Points on a hilly landscape, in no order, each with its height.
From any point a ball rolls to the lowest of the 2 points nearest to it. It stops when none of these is lower. Distance is the straight distance between rows; heights are no part of it.
zuda (h 2.86): -9  -29  22  0  -6  -4  -30  -1  28  49  -12  43  -21  6  10  -10  -16  -20  -1  4  18  -21  9  -9  11  -21  18  7  14  16  2  10  -23  -4  12  -8  32  22  -11  -1  -15  -6  -23  37  -12  -12  17  5  -5  -10
kel (h 8.47): 16  -3  -3  -6  -30  -2  33  11  13  2  -7  -25  13  -21  -36  -27  9  12  -4  22  -10  20  0  19  -21  7  -8  -20  35  -19  -1  -29  12  27  -21  36  -22  22  -13  -1  -20  -4  -44  3  -2  -29  6  -25  8  5
nedof (h 4.72): 2  16  -1  -29  3  -15  4  -1  -8  22  -14  -15  2  15  23  -7  -8  -13  -21  -11  -16  1  -10  -10  19  31  -3  17  21  16  -13  7  8  -24  -22  9  -20  15  12  -11  -21  11  -37  -9  -28  -8  21  -12  -5  2
neb (h 4.77): -21  0  -17  15  -6  4  -38  -5  3  15  25  -6  -32  -8  2  -3  -13  10  26  -9  37  -24  24  -9  -14  -3  -1  2  -16  0  -16  14  2  -13  7  18  -23  0  -14  11  -10  -6  -14  -10  13  25  -19  14  -14  -15
fupe (h 6.01): 28  -3  17  8  -22  22  -14  14  -3  20  10  12  17  6  -10  -1  17  -12  -16  2  14  23  -21  -1  -7  -10  -9  10  -26  -10  8  -9  -34  21  15  0  4  14  6  -15  -18  -21  8  3  -20  -11  20  17  -10  -5
vanu (h 1.03): 11  25  -27  -8  -17  -40  18  18  11  -13  18  -33  14  -12  -22  -24  3  21  -3  21  -30  -11  7  12  -12  20  5  -10  16  12  -1  -51  44  29  -39  50  -6  -11  -15  0  -31  5  -11  0  7  -25  -26  -25  12  -7
seguf (h 7.73): 26  11  9  -32  -11  11  41  7  5  -27  4  -25  29  -11  -11  -9  16  18  -35  2  -29  34  -28  18  -16  16  3  -6  23  -2  10  -23  13  17  -21  1  -13  3  15  -11  14  12  8  13  -7  -23  -9  18  13  34
bod (h 5.58): 3  -13  -14  -23  -6  20  38  -11  -12  -2  -28  -14  6  16  23  -31  -7  9  -13  -14  -7  -6  -2  -1  -13  19  19  6  49  16  -3  7  4  -31  -6  -17  -41  31  0  -6  12  -6  -36  25  -5  11  -12  23  -4  -5
koso (h 3.48): -16  4  -4  20  2  13  -26  21  32  -5  16  8  -12  -12  -8  3  -25  -3  -4  -5  5  22  -2  23  -12  -34  -3  -23  -26  9  -14  -12  -14  -13  -16  -4  35  8  -7  -7  29  -12  15  14  9  1  12  26  12  24
zol (h 0.56): -3  -49  23  -31  -20  0  -3  -9  12  8  -57  23  -15  -11  37  1  3  -2  -12  13  14  10  14  -2  -14  -11  2  -8  31  26  -11  36  20  -28  -3  12  18  46  -26  8  2  -4  -33  -13  -6  -5  31  -26  5  20
tusa (h 3.69): -14  -3  0  -9  1  7  -11  2  5  9  -2  25  20  10  19  2  -8  10  3  -33  -10  5  8  5  -15  12  -10  -2  6  38  9  0  2  6  1  -12  -4  5  -9  -7  17  13  35  32  -12  24  -21  26  20  19
namo (h 2.09): -3  -38  25  5  -20  1  -22  4  16  27  -44  5  -19  -19  5  6  -8  -19  -11  18  22  6  1  10  2  -34  6  -11  12  17  -22  43  3  -27  -14  4  36  41  -11  -8  0  1  -37  -17  -16  -12  57  -24  -5  20
sakip (h 3.57): 1  -4  -47  40  23  -3  -25  -11  44  -4  2  34  -19  15  -5  -7  -22  -33  7  -3  -24  -25  25  20  -7  -34  8  -25  -3  8  14  -5  -36  -4  6  -19  18  1  -10  -18  33  -23  4  39  -16  -12  3  33  -16  -29
tovaz (h 3.72): -9  -28  30  -35  -5  20  22  2  -9  -23  2  -1  -2  -21  -5  -19  29  37  1  2  15  20  15  5  -13  13  4  -8  42  -12  14  -13  18  25  -6  9  -13  5  -25  18  0  10  -1  27  22  -1  -22  -12  10  10
pekur (h 1.51): 14  24  6  -6  -17  -26  39  10  0  -29  1  -31  30  -21  -33  -2  4  27  -10  24  -39  14  1  12  -3  20  -12  -17  -2  -9  2  -41  52  33  -26  23  4  -16  -13  -1  -7  5  18  -9  5  -32  -21  -32  7  7
tamab (h 4.20): -25  1  -35  38  13  -10  -30  4  37  -4  26  10  -21  -5  9  2  -39  -11  19  -1  -7  -18  16  12  0  -42  10  -30  -21  14  -11  -4  -14  -11  2  -1  28  -12  8  -9  27  -5  13  26  16  -6  3  20  -2  -14
tuv (h 6.14): 21  10  21  3  -5  9  24  -7  0  -10  5  4  17  -9  -24  -1  26  -13  -19  16  -16  24  -17  -1  13  -6  9  -2  -3  -33  16  -2  -21  14  16  8  12  10  0  1  -13  0  0  -16  -14  -16  11  -13  -10  -3
mim (h 4.35): 20  -24  34  -19  -26  21  51  -9  -12  -43  -31  -4  3  -26  -1  -9  20  34  -12  28  -17  38  1  21  -26  -21  -5  -37  29  -14  5  5  23  2  -11  10  -8  11  -33  5  25  -3  5  -9  3  -19  10  -30  -3  35
Tufur (h 5.41): 24  -31  2  -18  5  39  33  -30  -34  -28  -22  24  4  21  22  -17  41  26  18  -4  8  -9  16  -32  -10  -3  0  5  26  -13  53  17  8  7  33  -22  -32  23  -22  3  12  -36  -8  -8  14  15  -36  16  6  9
lafa (h 4.84): 0  -13  34  -24  6  13  44  -5  -37  -48  -40  -10  8  -25  12  7  20  27  -12  13  -2  42  -10  8  9  4  -4  -4  18  -13  -9  4  20  -1  -7  -4  -1  -8  -4  5  22  19  14  -5  17  -15  6  -23  15  36
gar (h 4.52): -4  26  -35  14  -13  -19  -49  3  8  29  39  18  10  5  10  17  -12  -1  14  -29  6  -10  15  -8  -13  -4  -20  16  -43  16  -24  -9  -12  -2  -4  3  -10  -8  10  -6  -4  -5  26  -10  -12  15  -6  22  5  0
kani (h 5.76): 17  -1  32  -2  -11  -8  20  2  6  14  -19  14  -10  -8  -28  8  20  -33  -30  24  3  5  -23  -5  42  7  20  10  13  -36  14  -2  -23  -8  -1  -5  2  19  4  10  -19  7  -24  -2  -12  -33  22  -28  -16  -18
lapaf (h 4.27): 14  16  -5  -8  -5  4  16  9  0  9  -31  -28  2  7  -3  -8  -4  -16  -42  2  -3  22  -21  15  16  22  -6  11  33  -25  -22  4  -12  -33  -30  4  -28  21  22  -4  -15  3  -47  -32  -27  -19  50  -14  -8  -9
Vod (h 4.33): 5  14  7  1  41  6  -25  -10  -12  31  6  28  -2  17  4  1  0  -17  -7  -39  13  -14  -9  -12  20  2  3  30  -8  -12  11  19  -50  -10  13  -38  -18  0  27  -3  12  16  3  -10  -19  21  5  23  0  -8
Tur (h 5.09): -31  -9  15  -6  14  -5  -29  -8  7  15  3  6  -37  -16  9  8  -20  -1  6  -1  27  -24  13  -13  19  -7  8  18  1  -8  -14  19  3  -20  1  4  6  5  -9  13  -21  10  -9  5  16  5  -2  -10  -8  -6
dani (h 5.97): -15  0  -31  30  -3  -49  -18  -4  32  14  -13  10  -1  6  11  23  -27  -44  2  18  -51  -28  17  14  6  -26  12  -21  -24  33  -12  21  11  -5  -7  -2  54  -10  -1  -9  17  -3  9  1  -11  -25  41  -2  2  2
Nozor (h 3.58): 10  10  -8  19  6  7  -31  9  10  35  31  30  1  10  -4  -1  1  -17  23  -26  26  -11  -6  -4  -5  -1  -3  17  -23  -3  13  -5  -47  9  17  -25  -6  -1  18  -5  -12  -5  11  11  -2  30  -17  38  -6  -18
pegu (h 4.60): 17  1  1  -14  18  9  16  -8  3  4  -35  24  23  48  13  -16  9  -22  -25  -3  -25  -9  -5  -1  16  9  10  7  23  23  41  3  -31  1  6  -38  -2  5  19  -12  20  17  -5  28  -31  5  5  9  -7  -5
Tagez (h 2.42): -2  1  -18  -14  -28  -12  15  8  -12  -5  29  -31  8  -22  2  -10  13  35  17  0  7  0  22  -8  -39  15  -15  -2  -9  4  -19  -25  41  9  -1  37  -19  -5  -21  6  -33  -3  -8  -18  11  16  -20  -6  -6  -10
veke (h 7.50): 4  15  -1  -34  0  38  34  7  -9  -14  -9  -42  39  -7  4  -23  7  16  -34  -9  -13  32  -53  9  -10  25  6  -3  34  -5  -10  -19  15  -9  -26  3  -36  2  30  -19  -1  14  1  0  2  -8  -7  20  32  2
kifad (h 3.61): -20  9  -51  11  9  -23  -48  -16  7  8  10  50  -4  15  32  8  -13  7  24  -12  -10  -46  22  -12  -4  0  -7  8  -15  36  -6  17  9  10  13  -5  8  -12  -2  -1  12  -2  31  13  -14  18  -25  12  -7  0
Kul (h 3.26): 0  -15  18  -17  7  3  18  3  -28  -30  9  18  4  -3  -2  -9  36  25  -4  -1  3  7  9  -14  -11  20  0  11  13  3  25  -10  23  36  7  -8  1  -19  -4  16  2  14  27  13  21  12  -28  -7  13  9
bodul (h 8.07): -10  15  -26  43  0  -18  -2  10  11  -28  18  -39  -15  -21  -24  35  -23  -7  24  19  -15  -3  9  9  19  -27  -13  -27  -41  -12  -29  9  31  -14  1  21  17  -19  -5  -1  11  5  11  -45  23  -6  16  -23  -21  -9
Bobil (h 5.86): 25  5  11  -8  10  20  29  -27  -36  -4  9  -11  0  7  -6  -16  47  10  -17  -8  19  -10  -1  -31  -6  36  -1  27  15  -39  21  5  -5  23  6  -4  -64  4  13  15  -34  -7  -15  -20  -8  25  -33  -2  5  -14
Nol (h 7.92): -7  21  -23  37  16  -31  -12  -6  -1  -23  12  -6  -12  -7  -15  19  -7  -17  32  20  -24  -25  11  -9  27  -14  -4  -4  -51  1  -7  2  14  8  28  11  25  -32  -5  -6  9  -6  11  -26  10  -10  -3  -20  -20  -26
terid (h 4.90): -8  44  -4  16  3  -33  -28  23  13  26  12  4  14  14  -13  11  -11  -43  1  1  -22  -17  -15  9  27  0  16  2  -45  8  8  -12  -34  11  10  -5  35  -23  28  -10  -12  -2  19  10  -5  -15  14  6  -1  -28
Muv (h 2.26): -13  17  -2  4  14  -13  -6  32  5  -15  32  4  -2  8  -14  -22  -6  13  14  -15  7  0  -2  0  4  18  1  -2  -11  14  16  -33  3  34  -4  11  3  -32  11  4  -5  24  19  33  15  17  -30  22  5  -13
famud (h 1.85): -20  -32  20  -43  -4  13  6  2  1  -7  -37  5  -7  -13  28  -1  2  13  -12  -6  11  24  0  10  -15  -11  -3  4  30  22  -20  22  14  -29  -11  9  1  21  -8  -2  13  -1  -6  4  -6  7  27  -2  15  34
maza (h 4.56): 25  -17  23  -12  16  42  31  -13  -30  -37  2  6  24  5  -6  -15  52  20  -25  0  7  22  -19  -8  -8  12  9  -2  7  -29  22  -8  -20  0  24  -20  -31  2  14  -11  17  -9  22  -3  23  -1  0  16  9  19
rizet (h 3.54): -9  8  -19  11  17  -21  -1  -10  6  22  -33  -3  -30  23  5  -8  -15  -29  -6  -8  -14  -32  25  3  30  -17  13  15  30  -4  -10  24  -8  -48  -12  -14  -9  33  13  -15  10  5  -38  -13  -21  -11  36  7  -19  -25
Veg (h 8.04): 37  2  31  -10  -19  7  23  14  15  -16  0  -2  26  -15  -20  -8  18  10  -37  19  -29  52  -20  30  -27  -2  3  -18  9  -15  19  -29  -1  43  -24  -4  17  8  -15  -7  13  -7  8  20  3  -35  14  -4  3  27
tipel (h 4.46): -12  -4  14  28  1  -22  -18  19  35  2  -5  -23  -4  -22  -22  24  -26  -33  12  48  0  -2  -11  28  18  -39  4  -24  -32  -4  -1  6  3  -1  -7  16  47  -24  1  -10  5  3  4  4  24  -32  18  -35  -9  -1
Nele (h 2.92): -4  4  -6  16  9  -19  -42  10  13  21  37  29  1  19  2  -5  -15  -13  23  -17  17  -29  -3  -12  14  19  -10  22  -21  14  8  -16  -17  40  2  -5  3  -14  10  4  -19  17  14  29  2  18  -30  19  -3  -19
Gesan (h 5.29): 22  26  4  14  1  1  20  8  -27  -32  30  -23  0  -7  -38  -6  29  8  9  8  19  6  -4  -20  6  12  -5  10  -15  -53  8  -19  -1  14  17  5  -27  -19  15  20  -16  -8  13  -44  18  12  -18  -9  -11  -22
lopo (h 5.61): -40  5  -22  9  13  -44  -29  -8  17  13  0  23  -3  5  13  25  -23  -26  1  9  -30  -37  12  -1  25  -5  13  0  -31  38  -24  5  24  12  -17  15  51  -23  0  0  -14  20  -1  10  -6  -22  8  -14  8  3
tol (h 2.56): -18  20  -5  9  5  -3  -25  29  30  -11  23  -23  2  -19  -18  12  -17  0  -7  -10  -18  37  -23  26  -9  -3  -4  -13  -29  13  -15  -29  -9  4  -33  7  34  -19  19  -6  21  7  35  20  16  -1  11  30  18  29
nake (h 4.09): -6  18  -41  10  -13  -17  -47  -9  -1  32  30  34  -3  5  18  8  -9  5  34  -25  8  -32  17  -14  -26  12  -16  33  -28  30  -10  11  12  12  21  12  -9  -15  -9  15  -26  -7  22  -12  -4  17  -45  18  -8  -3
Non (h 5.74): 15  -5  -5  -6  6  36  28  -27  -48  -15  -3  7  9  34  19  -13  40  19  9  -7  10  -22  1  -28  -16  31  0  34  24  -9  41  16  -6  23  18  -23  -40  3  7  6  -11  -5  -3  -4  8  28  -44  18  2  -4
zok (h 6.39): -12  -37  10  -12  25  28  13  -12  3  -12  -32  14  -12  13  -2  -1  -8  3  -2  -3  26  1  13  3  13  -12  19  -16  34  1  15  22  -25  -40  13  -31  -1  25  -5  2  53  4  -3  18  2  19  12  24  2  14
nalos (h 4.89): -28  17  0  -4  15  -1  -24  18  -12  4  33  -29  -19  -5  -16  -13  -2  9  18  -17  36  -7  -4  -18  14  29  -13  16  -12  -11  -1  -17  7  6  0  23  -10  -39  16  28  -27  18  -8  7  32  31  -41  -5  7  -38
Vefip (h 2.83): -20  -10  -18  -5  9  -11  -11  -12  10  0  -18  40  1  19  32  16  -8  -7  4  -8  -31  -20  15  -7  -8  -3  3  -3  -2  46  1  12  19  -7  2  -17  14  -8  -3  -3  33  9  27  13  -6  8  -5  8  -1  20
botu (h 4.70): -12  8  -11  7  8  -20  -28  4  -15  19  24  1  -26  -2  7  -14  6  6  13  -4  37  -36  4  -31  13  32  -3  33  -12  2  13  1  13  27  4  19  -10  -29  -4  24  -47  5  -20  16  30  25  -45  -15  -11  -29
Tik (h 1.56): 16  -31  14  3  -32  -12  -11  -3  16  22  -23  40  -14  2  18  -6  -7  -20  4  20  -4  3  14  6  -7  -25  7  -19  3  20  10  12  -14  6  8  1  33  30  -32  -18  -13  -24  -31  7  -22  -21  31  -6  -11  -8
duluz (h 3.40): 28  -18  0  -23  -33  36  23  -22  -17  -10  0  -18  5  -6  2  -7  16  27  -2  -13  13  21  3  1  -38  -1  -11  -7  8  -11  -9  0  13  -2  7  7  -36  22  -13  -11  -11  -41  -15  -37  -10  9  10  3  -10  12
supo (h 5.05): 30  -19  18  -8  -5  28  32  -19  -16  -13  -6  18  8  14  1  -14  44  12  2  1  10  2  8  -13  -5  0  -4  -7  19  -27  30  16  -13  -10  22  -24  -23  17  -4  2  9  -33  -6  -14  -3  7  4  4  -11  -3
bar (h 5.73): -14  -6  -13  -3  31  -24  -17  -33  -10  37  -37  48  -1  23  40  22  -1  -30  0  -21  -2  -35  11  -16  9  9  13  39  1  25  1  39  -3  -10  20  -33  7  -2  36  -10  24  14  11  0  -26  5  19  11  4  4
sab (h 3.88): 4  -6  10  -18  -16  33  39  -2  -1  -34  -3  -40  4  -20  2  -7  7  30  5  15  3  33  2  25  -36  -9  -13  -34  15  -16  -12  5  17  -13  -5  3  -20  4  -30  2  13  -19  -11  -21  6  1  13  -2  5  16
Guro (h 4.91): 6  15  -13  37  -18  -28  -7  29  31  -8  -2  -26  -7  -5  -8  13  -27  -27  11  33  -38  -13  -2  20  7  -13  10  -24  -22  3  -5  -18  -1  8  -2  16  42  -10  -19  -12  3  -5  -10  -2  0  -43  16  -31  -14  -14
Lav (h 5.51): 16  16  22  21  16  -1  19  15  0  -38  15  -25  -4  -3  -42  -3  7  -8  -8  13  23  16  -14  -1  31  5  9  -1  -21  -42  5  -21  -10  17  3  -2  12  -27  18  8  -6  4  11  -19  25  -3  -10  -21  -4  -17
putuz (h 4.31): 13  26  -7  28  -2  -16  -31  16  21  32  21  6  -9  6  -14  1  -18  -37  7  -7  9  -20  -7  -9  17  -9  12  11  -35  -8  17  -3  -69  4  17  -13  9  -5  32  -20  0  -7  4  13  -7  -5  6  27  -12  -35
tav (h 2.76): 6  -25  21  -33  -25  11  24  -33  -21  -16  -21  9  0  -10  16  4  17  19  -7  4  -6  12  8  -1  -19  2  -4  1  27  9  -6  28  34  -16  2  3  -13  28  -24  7  -7  -15  -6  -25  -2  4  0  -14  6  21
bot (h 8.37): 55  -13  -1  0  -39  21  27  8  11  -3  6  -6  17  -17  -23  -17  16  29  -33  12  -21  52  -1  23  -50  5  -6  -24  29  -13  8  -20  0  30  -18  16  -19  34  -16  -10  1  -17  -22  12  -13  -26  9  2  12  19
kog (h 5.27): -12  19  7  11  11  -41  -28  15  15  14  6  -11  10  -2  -3  19  -26  -22  2  16  -31  -12  -11  4  25  5  3  2  -48  19  -16  -17  17  16  -2  15  40  -32  13  3  -32  10  17  4  0  -20  -2  -30  8  -28
feza (h 1.57): 14  6  -10  1  -30  -23  13  7  6  1  34  -6  18  -17  -28  -32  14  23  1  29  -15  -10  23  -14  -18  30  5  6  14  -2  24  -48  27  54  -9  35  3  -5  -23  3  -29  2  -1  20  16  -16  -44  -24  -8  -3
parop (h 5.39): 29  2  4  6  -4  6  24  -34  -26  -13  -20  3  -10  16  -1  0  28  -7  25  9  13  -20  15  -17  -6  -8  -4  2  2  -38  10  26  -11  -20  31  -19  -33  21  -15  6  -8  -27  -19  -45  -19  3  7  -18  -35  -15
Mikis (h 2.59): -15  -14  17  -12  9  1  8  15  0  -28  10  -14  -17  -27  -28  -8  0  27  3  22  23  -6  -1  -2  13  -4  6  -15  -4  -19  -2  -22  32  19  -10  35  8  -18  -27  21  -14  10  -14  12  35  -7  -22  -28  4  -2
sud (h 4.10): 9  -18  29  -24  7  42  50  -1  -23  -36  -1  -12  29  -29  -12  -24  36  40  -20  -5  8  24  -10  -4  -2  20  10  -13  49  -32  15  -12  -5  9  1  0  -34  0  1  16  7  1  0  14  18  9  -17  3  15  6
tam (h 3.95): -4  0  41  12  10  -3  -21  18  26  1  -9  -35  -13  -24  -21  26  -25  -23  -17  23  29  7  -29  21  39  -30  13  -13  -20  -21  -7  -1  -22  -7  2  9  46  -31  17  1  1  5  17  11  23  -15  18  -27  7  1
rugil (h 2.08): 9  -8  33  -9  -15  -7  32  12  0  -28  10  -16  7  -35  -38  -10  15  27  -8  25  -9  32  -10  8  -7  1  1  -12  -1  -21  4  -36  16  33  -7  29  8  -10  -21  9  -10  9  2  4  25  -22  -17  -34  12  8
Lib (h 6.73): -2  30  -10  -14  20  -7  -27  -3  -14  37  6  -1  15  23  30  26  -19  1  -3  -45  -5  -13  -25  -8  9  27  -18  43  -5  22  -17  18  7  -21  -17  -21  -20  5  42  0  1  17  11  -9  -14  32  -5  17  8  4
Maso (h 5.17): 5  11  -11  -8  11  4  21  -23  -6  0  -16  -9  -1  49  22  -7  -11  -16  -9  -20  -22  -12  -9  -3  10  17  12  9  31  18  8  -2  1  -23  -3  -32  -22  15  13  -11  16  11  -13  10  -11  9  -13  24  -7  -4
Tul (h 1.58): -20  11  6  -24  0  0  -2  31  9  -5  28  -14  10  -6  -5  -1  2  22  3  -16  8  23  -7  15  -5  10  -12  -8  -26  14  -3  -23  -4  19  -16  11  12  -26  12  -4  -8  14  27  24  15  12  -15  11  18  28
Metik (h 3.16): 4  -21  16  15  -14  6  2  -2  0  28  -16  -23  -16  -15  5  19  -11  -29  -4  10  25  -3  -8  1  10  -23  -5  8  -2  -16  -28  35  -1  -35  -5  10  7  32  -2  -7  -21  6  -33  -54  -19  -3  52  -24  -20  0
vef (h 2.78): 0  9  5  -14  -9  -8  8  3  -20  -10  13  -4  7  -3  2  -3  27  24  10  9  -6  9  15  -10  -12  13  -14  1  -16  1  -10  -17  36  31  7  17  5  -15  -30  14  -25  6  10  -2  1  2  -19  -28  10  8
Kades (h 5.42): 1  5  -25  41  -25  -30  -17  17  24  2  12  -12  -7  2  10  13  -34  -19  15  30  -47  4  2  21  -21  -21  -5  -33  -32  23  -23  11  18  -4  -11  6  39  -11  -13  -5  5  4  2  -23  -11  -20  45  -8  -3  6
Tado (h 4.45): -29  20  -9  7  2  -18  -50  -7  -9  33  26  9  -35  -8  6  11  -15  4  17  -11  28  -28  16  -33  2  9  -8  24  -29  18  -23  19  8  10  11  17  -4  -33  -10  29  -37  -1  0  -5  24  18  -51  -1  -8  -6
purav (h 1.61): -5  -21  -37  27  2  -3  -19  -12  16  -2  2  48  2  13  14  7  -13  -7  29  3  -32  -13  17  12  -22  -27  -4  -27  -16  32  3  5  8  2  13  -9  21  6  -24  -16  38  -31  30  15  -14  3  13  14  -6  9
vutiv (h 5.55): 14  4  24  -1  -10  16  -16  3  -31  5  3  11  18  0  7  21  24  -5  2  -5  14  22  -16  -20  -9  -11  -20  7  -35  -17  -5  12  -15  6  19  -6  6  -1  11  -10  -11  -17  30  -36  -13  4  17  -5  10  4
Zukud (h 8.21): -13  1  -19  43  -18  -8  5  32  23  -19  22  -64  -3  -29  -15  23  -37  10  28  36  5  7  11  22  -6  -30  -20  -32  -13  -2  -34  -8  26  -7  -20  41  15  -13  -37  -5  -7  8  -8  -26  19  -25  10  -23  3  -1
Fim (h 5.02): -15  -13  -7  8  38  13  -28  -30  -15  37  -17  48  -10  11  15  11  3  -28  16  -33  11  -28  5  -17  4  -13  14  26  4  -10  2  46  -41  -9  31  -52  2  14  21  9  23  -4  16  -6  -21  11  10  17  14  7
migi (h 5.07): 3  9  4  -9  -15  -1  -33  -4  -14  31  7  20  15  15  21  24  7  -4  4  -24  -5  11  -11  -2  -11  -3  -14  22  -37  15  -20  16  -1  -11  -1  -1  14  -3  11  -15  -12  2  33  -19  -26  12  13  7  -2  16
lon (h 3.78): 14  3  -3  0  -22  8  -1  11  -15  23  2  -39  -13  -1  -7  4  -2  -10  -23  8  16  22  -18  0  -3  -10  -11  22  1  -30  -31  19  -13  -38  -20  20  -31  26  6  -8  -33  -3  -40  -51  -19  -1  54  -6  -6  -10
gid (h 5.96): -11  -30  -13  -14  8  29  38  -8  5  -15  -36  -10  -15  20  11  -28  -10  10  -3  1  8  6  7  19  -11  -15  20  -25  56  -3  4  4  -11  -45  4  -31  -27  27  -23  -9  39  -1  -32  33  -2  5  10  19  -1  -4
Kur (h 2.04): 19  10  -24  -9  -16  -15  42  -1  -18  -10  25  -14  17  -10  -9  -31  28  38  20  6  -17  -11  33  -25  -49  35  -2  -4  7  2  15  -30  49  38  5  20  -22  -13  -20  -8  -25  -14  -2  -4  6  8  -48  -20  -5  -5
sot (h 3.59): 2  -3  -25  -2  -6  32  -18  2  16  22  16  33  5  13  14  -1  -34  4  7  -26  0  12  -5  29  -32  -9  -14  -11  13  34  5  -14  -22  -4  -7  -12  -9  19  1  -14  27  -25  16  42  -18  28  3  50  16  18
zagov (h 7.44): -22  -2  -12  21  14  8  -14  -10  -2  -20  25  17  -5  -6  -1  13  3  17  28  -19  -11  11  8  7  -15  -18  -16  -18  -24  13  -2  -2  3  -3  17  -7  1  -13  -2  3  41  -2  45  -1  14  25  -9  30  8  15
Diz (h 7.12): -6  5  2  12  20  22  -12  -9  -8  -20  7  7  20  2  -5  16  -3  2  1  -28  1  9  -6  6  5  -17  -4  -1  -18  -2  14  1  -36  -6  14  -34  0  -16  23  3  42  -7  50  14  12  13  1  41  15  21
puz (h 7.03): 3  17  -13  -32  0  11  19  -11  -24  25  -8  -20  27  21  49  12  -9  7  -16  -36  -4  -5  -27  -16  2  36  2  46  3  16  -17  15  16  -25  2  -10  -34  4  27  0  -14  9  -11  -24  -21  23  -13  22  8  9
sabe (h 6.33): -16  7  -22  -5  25  -19  -20  -14  8  37  -6  26  14  38  33  14  -19  -19  -1  -43  -7  -23  -6  -6  19  15  -3  26  2  32  -6  19  -23  -21  -11  -21  -14  9  24  -3  25  27  8  19  -25  13  -13  22  12  11
toliv (h 3.45): -13  -6  31  19  -3  -4  -28  28  10  1  19  -34  -17  -35  -24  2  -22  0  6  18  44  4  -10  13  20  -13  0  -3  -16  -11  -1  -16  -19  -4  -3  27  24  -21  12  -4  -24  -9  1  19  35  -6  -9  -21  2  2
zit (h 7.70): -14  8  -3  22  2  -5  -33  -6  -4  -4  9  13  3  -10  -12  16  -2  -5  22  -6  2  -11  -2  -17  15  -19  -2  -5  -34  -1  -7  7  -3  11  24  -8  15  -15  3  5  16  3  29  -7  10  7  -5  4  3  -2
Vuriz (h 3.02): -13  -23  40  18  1  -11  -8  15  13  -21  14  -30  -13  -35  -29  9  -15  18  12  28  37  1  -2  22  14  -26  1  -29  -13  -30  7  -24  11  11  7  33  36  -32  -16  12  -1  9  21  22  40  -1  -7  -48  -7  2
tikeg (h 5.65): 19  17  -6  -15  -2  -4  33  -21  -31  7  -5  4  -5  23  3  -12  27  -2  3  -8  1  -20  1  -26  5  21  8  28  15  -26  12  6  -2  -5  19  -25  -41  1  8  13  -19  -10  -15  -34  -18  5  -19  -16  -18  -18
Solu (h 5.21): -10  6  21  4  33  14  44  -3  -34  -51  -40  -27  9  -7  5  35  7  11  -17  13  -17  31  -12  12  22  6  -6  -12  -1  -21  -5  3  31  -25  3  -18  16  -24  24  13  39  28  21  -23  12  -18  15  -12  11  21
tev (h 5.10): -6  5  19  -11  7  9  -3  4  -26  -18  21  -23  -25  -9  -28  4  20  15  9  -1  38  0  2  -24  15  19  -6  6  -11  -37  5  5  5  10  18  17  -15  -19  5  28  -30  5  -6  -14  37  18  -17  -15  -2  -24
zigod (h 6.77): -20  -4  4  1  39  20  11  -16  -8  -31  -19  2  -7  4  -5  14  3  -2  -5  -10  2  13  10  -7  10  -9  2  -9  11  -7  7  9  -16  -28  12  -22  4  -5  18  8  48  9  14  -1  14  14  3  18  10  12
Ribes (h 5.40): -10  0  8  -7  14  -3  0  8  11  5  -17  -9  -15  -1  -18  7  -11  -12  -9  12  27  -5  -9  -8  40  -2  12  3  13  -17  -6  -11  -12  -16  -4  5  11  8  3  6  -12  7  -22  3  5  -14  19  -18  -6  -14
tesov (h 4.19): -3  12  -6  -8  23  -28  -16  1  10  46  -17  20  -13  31  14  -7  -16  -36  -18  -26  -8  -22  3  2  43  26  16  33  29  12  -2  9  -14  -28  -22  -14  -12  12  24  -9  -6  16  -37  13  -33  -5  24  4  -7  -12
Kif (h 2.84): 8  -12  -8  -2  -12  -21  15  -13  12  16  -32  16  -19  26  11  -18  -3  -28  -7  11  -11  -14  13  6  12  -11  10  -3  27  14  1  16  3  -25  -6  -10  15  33  -13  -12  0  2  -44  -11  -24  -15  33  -11  -25  -10
sig (h 7.29): -9  13  4  -28  -2  33  23  8  -24  3  -2  -44  41  13  30  0  -5  24  -29  -23  1  9  -45  -13  -5  39  -6  23  21  14  -19  4  10  -8  -29  1  -41  -7  33  7  -3  29  -6  0  -3  30  -29  32  30  -6
tena (h 3.80): -4  -19  23  -20  15  -9  -14  -11  13  20  -29  51  -1  21  9  -20  7  -30  -5  1  -6  -9  6  -5  19  10  25  13  34  18  28  7  -35  13  5  -26  23  9  -9  -2  6  6  -25  43  -20  -1  6  7  -8  -20
dozi (h 2.71): 0  -6  -45  16  14  22  -28  -14  23  14  5  54  1  17  13  -2  -24  -4  13  -21  -12  -16  23  7  -18  -27  -8  -17  -2  23  9  0  -22  -9  5  -28  -4  14  -1  5  32  -31  25  29  -25  17  0  41  -4  0
meged (h 8.33): -7  3  -11  7  -27  -4  10  19  10  -8  13  -43  -4  -16  -14  -9  -10  9  9  32  13  11  13  16  -13  -8  -17  -28  13  1  -15  -13  21  6  -24  36  -3  15  -29  -2  -23  -9  -19  -9  5  -19  17  -17  -4  -7

Where does a ball stop that starts at each point below?
dani -> vanu
bot -> Tul
kel -> Tik
Solu -> zol
sabe -> Tul
lopo -> Tul
Diz -> Tik
